Each row is a point on a tangle of strands that fork and nearly touch. The rows are in no order.
In the rows, zero is written as 128.
Two points are linked if the straight distance between their rows is under 96.7. Some points are linked to none.
k449: [152 146 162 103 123 140 122 118 170 126 147 151 131 187 113 114  81 153
  74 121 137 184 123 169]
k297: [104 145 171 105  92 117 174  81 129 210 147 134 120  87 169 105 159 104
 126 115 113 169 195 110]
k855: [ 30 192 133 123  88 164 142 139 111  93 120 146 164 112 141 109 147  68
 171  96  99  79 161 158]
k657: [193  79  77 176 148 115 101 209 122 111 121 128 160 160 129 174 115 149
  94 166 121  98  81  92]
k652: [187  78  89 150 148 139 106 164 145 142  82 119 134 146 123 171 111 160
 119  90 122 121  75 155]
k525: [147  94  91 144 142 118  85 162 120  51 145 119 131 139  74 156 110 141
 155 139 133 100  64  87]
k432: [106 116 154 117 131  91 161  72 107 167 156  98  96  83 138 114 172 115
 176 149 124 139 150  81]
k268: [142 118 134  93 151 102 118  88 150 167 115 127  67 103 129 102 107 181
 153  85 169 152 131 153]
k967: [ 54 164 161 132  69 151 161 118  85 148 159 119 192 127 160 133 179  47
 143 152  68 132 168  91]
k398: [101 153 116 111 120 137 136  94 151  96 121 129 128 114 115  93 126 116
 135 120 121 114 153 128]
k6: [ 99 175 105 116 115 164 172 123 152 147  92 134 166  92 154 101 138  92
  83 108 105 119 200 185]
k597: [155 103  85 145 127 112  86 192 148  24 158 144 164 182  93 123  85 139
 102 168 117 130 107  80]
k315: [112 164 110 143 107 157 125 184 132  90  74 142 132 111 138 153 129 134
 128  73 150 104 129 188]
k826: [128  96 134 124 162  91 109 113 109 141 146 107  83 126 117 123 137 144
 180 142 162 117  87  89]
k255: [158 150 169  98 114 155 146  93 157 157 130 135 139 167 123 133 101 152
  80 107 122 181 127 181]
k361: [157  72 110 136 162 113 134  67 127 205 128 107 118 127 126 165 137 130
 133 145 117 127  86  97]
k800: [127 139 143  99 101 157 152  91 151 137 116 129 129 136 112 124 111 136
 109  85 109 159 133 162]
k747: [137  92 129 119 156 103 125  97 115 132 160  97 111 140  86 126 140 125
 171 168 139 116  86  74]
k702: [179  87 108 123 170  90 122 109 153 116 142 128 123 146 125  86 108 150
 109 173 147 137 135  93]
k698: [110 163 139 113  84 177 169 107 151 135 105 120 168 133 129 145 130 108
 102  89  95 145 143 184]
k150: [119 129 110 132 125 143  81 153 107  49 131 127 130 144  76 157 120 148
 161 106 140 108  65 125]
k715: [118 152 152 127 115 123 107 145 112 157 107 131  83 117 132 162 128 152
 149  66 170 130  96 185]
k54: [116 182 156 130  89 170 119 165 129 119 120 141 156 149 133 151 132 113
 102 109 128 128 111 184]
k637: [ 99 144 188 103 111  97 158 102 116 204 146 129  82  71 182 106 160 128
 143 115 129 164 184 109]
k391: [165 100  97 128 135 118 107 136 158  49 166 131 157 165  83 111  85 137
 105 159 113 139 123  80]
k679: [ 84 177 104 128 121 137 123 155 136  75 101 145 105  96 135  90 120 132
 141  97 163 106 170 163]
k291: [167  89  99 159 163 106 137 122  96 150 143 103 130 113 133 147 147 107
 132 202 123  92 110  69]
k462: [ 88 133 147  92  95 144 157  36 138 123 153 118 144 112  96 113 139  97
 143 105  85 156 143  99]
k392: [ 98 182 180 135  86 151 118 162 107 116 158 154 149 177 121 149 127 110
 112 138 128 146 102 158]
k500: [164  85 103 105 161 103 124  75 153 174  96 119  89  96 131 122 118 174
 133  83 141 143 132 148]
k227: [154  77  89 146 161 103  82 186 116  67 131 123 114 153 112 133 113 155
 152 151 149 101  76  79]
k548: [ 51 152 153 102  91 132 161  61 128  99 160 119 154 113 116  82 150  85
 169 117  96 143 168  88]
k647: [107 136 173 131 107 139 129  95  87 142 164 119 143 151 109 162 150  98
 131 162 103 136  99 100]
k369: [102 148 158 113 111 140 103 105 120  97 152 141 116 152  95 138 110 136
 149 108 131 159 100 153]
k299: [128 126 127 116 127 133 133  80 146 127 116 125 125 115 114 124 116 137
 132 107 124 133 130 139]
k766: [ 81 193 168 131  78 155 177 151 105 166 127 136 158 126 178 126 154  78
  93 134 102 131 189 152]
k645: [175 112 118 179 154 112 114 207 114 169 102 134 113 123 169 153 132 138
 101 155 153  98 110 135]
k248: [131 135 160 138 112 147 104 138  84 128 168 124 132 149  98 185 135 105
 136 146 117 118  67 122]
k741: [146 127 168 107 152  95 104 116 134 167 130 142  72 147 141 123 103 171
 139  86 172 170 108 157]
k81: [139 123 148 125 139 113 117 135 112 203  97 125  66 100 157 154 129 157
 140  93 171 122 108 165]
k49: [ 76 132 161 100  85 149 148  52 111 130 141 108 137 113 107 149 152 101
 170  86  94 144 126 111]
k693: [154 105 126 124 170  99 158  81 140 181 145 112 110  97 146  89 141 123
 126 177 133 137 178  88]
k282: [120 161 158 126 118 126 135 134 125 149 119 137  99 107 154 113 137 127
 118 138 149 135 161 159]
k182: [169  70  71 161 171 124 136 119 100 186 124  96 125 110 139 164 161 109
 120 193 111  99 133  80]
k85: [151 118 126 155 124 154 109 158  95 137 129 116 142 144 104 202 130 127
 119 137 112 102  66 129]
k711: [191  82  69 167 164 128 121 225 140  95 102 157 151 137 168 115 116 143
  64 164 130 101 164 114]
k325: [ 39 212 159 106  95 132 134 130 124  96 137 154 125 135 148  90 135 112
 169  96 143 134 169 171]
k29: [113 185 126 125  96 171 139 168 147 105  96 136 155 153 138 131 125 140
 104  79 134 121 123 208]
k539: [150 128 115 153 128 133 103 188 128  85 137 135 148 151 120 141 116 124
 108 170 128 107 124 118]
k33: [112 164 176 122 120 105 156 136 122 208 121 144  89  83 182 108 150 125
 119 120 145 144 176 153]
k208: [183  63  86 123 189 105 112  99 160 174  90 127 100 123 137 125 104 169
 136  99 141 127 109 139]
k685: [ 63 125 189 120  76 144 157  71  82 159 157 113 139 105 138 169 173  97
 178 112  92 143 125  97]
k687: [104 120 159 114 135  90 131 100 106 158 143 112  80  95 131 115 162 135
 175 138 165 128 127  98]
k563: [101 169  93  98 118 152 164 134 170 135  91 144 121  79 164  78 135 119
 111  81 126 121 218 176]
k58: [135 103 113 114 179  97 161  99 138 145 152  94 100  65 129  65 168 113
 141 181 136 108 180  62]
k56: [187  62  73 164 175  94  91 197 131 110 121 132 129 145 138 135 117 151
 127 173 138  98  92  74]
k808: [ 38 192 179 133  79 149 146 136  81 120 162 139 177 143 150 115 167  46
 142 157  86 120 165 112]
k246: [154  86 146 122 148 114 122  66 117 195 162 112 121 151 125 164 120 122
 124 162 117 144  71  99]
k121: [ 74 165 147 120 118 143 147  94 128  88 159 122 154 121 104  90 140  99
 152 156 117 118 153 114]
k365: [175 116 112 159 120 126  90 211 137  60 149 150 161 177 121 139  95 130
  92 180 128 122 101 104]
k655: [152 115 133 151 152 112 119 167 101 202  99 126  92 113 171 163 146 141
 120 129 163 109 100 141]
k867: [ 70 202 182 140  86 147 125 166 107  88 160 149 148 162 129 122 142  89
 136 142 117 124 135 149]
k770: [161  96  95 116 176 106 133 122 172  71 135 124 123 115 118  58 111 159
 120 171 139 117 174  98]
k550: [123 154 120 140 120 129 107 168 128 117  83 134  95 126 123 153 121 166
 140  67 170 124 105 190]
k211: [171 118  92 160 157 118 117 205 142  87  97 153 127 127 166 107 119 148
  87 154 154 115 151 138]
k865: [150  77  81 142 168 117 126 111 110 111 144 100 125 116 102 132 137 127
 152 180 120  85 102  67]
k377: [212  75  70 184 157 128 121 219 140 122  97 143 173 148 155 154 124 149
  64 160 114 115 116 116]
k551: [160 113 133 115 127 123  93 130 154  78 177 133 149 190  87 116  79 136
  97 165 125 166 104  99]
k977: [106 170 112 114  97 168 169 106 175 120  88 129 166 126 141 101 106 101
 101  86  98 120 174 196]
k951: [ 92 164 171  92  92 142 106  96 127 111 136 132  94 139 115 119 108 147
 157  80 143 158 118 183]
k263: [149 102 108 119 149 121 148  65 146 160 104 105 123 100 119 142 126 147
 123 105 114 126 139 133]
k224: [155 135 140 112 124 138 112 117 160  89 159 146 150 188  89 106  71 136
  85 126 125 180 113 132]
k701: [162  96 110 153 136 138  94 179 116 127 100 122 136 150 107 189 127 148
 133 109 133 116  54 140]
k496: [141 145 164 124 140 100 119 143 132 153 129 139  92 134 150 114 109 157
 119 127 169 158 134 161]
k648: [182  67  97 123 191  91 142  92 144 158 136 117 124 117 127  93 127 151
 119 173 139 133 156  94]
k32: [148 126 105 161 150 127 115 190 123 105 107 135 123 121 146 131 121 139
 110 153 152  94 123 132]
k684: [187  63  83 141 171 125 140  88 126 198 114 102 151 133 128 160 137 124
 106 161 106 124 117 101]
k965: [ 96 115 127 110 136 105 173  84 121 157 145 104 117  62 126  77 182  94
 151 153 112 128 185  59]
k686: [101 170  99 120 119 145 140 156 151 115  77 147 113  82 147  87 123 127
 124  84 145 105 188 180]
k118: [125 109 173 118 119 122 135  62 100 168 172 122 124 146 101 161 135 117
 141 152 111 150  94  94]
k521: [ 47 206 138 117 101 141 137 145 136  87 125 149 147 125 142  78 119  93
 137 109 118 108 175 169]
k893: [173  74  82 133 170 117 100 131 153 119  85 133 114 139 121 140  96 175
 132  83 141 135  84 131]
k526: [147 107  67 136 122 144 111 169 155  56  89 140 159 140 102 138  96 147
 101 102 111 106 115 134]
k162: [113 129 140 122 121 134 101 103 117  80 142 128 121 141  83 145 119 138
 164 117 138 123  80 126]
k660: [ 65 190 174 109  89 125 116 107 120 110 133 147  97 130 125  98 129 132
 155  89 148 151 159 170]
k859: [183  86  63 150 138 146 112 177 148  93  78 126 159 140 118 161 109 160
  98  91 113 118 100 148]
k305: [ 67 145 175 133  78 139 163  93  69 158 152 109 159 109 149 150 184  75
 162 139  83 145 151  79]

Follow the links from the first point to the second, and from the first to the third. Name the last point that the two ways share.
k685; k6; k32: k800
k315; k377; k685: k32
k693; k500; k526: k652
k33; k800; k361: k500
k525; k54; k208: k32

A fork is a point with three links, a tip a point with one. Leave the first point through the second and follow the links. Name the first fork or tip that comes.
k32; k539: k800
k521; k325: k32
k657; k56: k855
k808; k967: k299

A fork is a point with three links. Follow the links from the first point to the second and name the forks in between, in order.
k698; k118: k800 k299 k500 k652
k893; k685: k500 k299
k282; k526: k500 k652
k248; k449: k652 k500 k299 k800
k305; k56: k299 k800 k32
k657; k85: k32 k800 k299 k500 k652
k315; k548: k32 k800 k299
k211; k33: k32 k800 k299 k500

Name the points in between on the shortest way along the links from the first point to the second, in order.
k652; k539: k893 k208 k500 k263 k299 k800 k255 k449 k224 k551 k391 k597 k365
k698; k432: k800 k299 k263 k500 k208 k893 k652 k701 k85 k248 k647 k118 k246 k361 k684 k182 k291 k865 k747 k826 k687
k686; k967: k563 k6 k977 k698 k800 k299 k398 k121 k548 k462 k49 k685 k305
k715; k525: k81 k655 k645 k32 k211 k711 k377 k657 k56 k227
k56; k325: k227 k525 k150 k162 k369 k951 k660
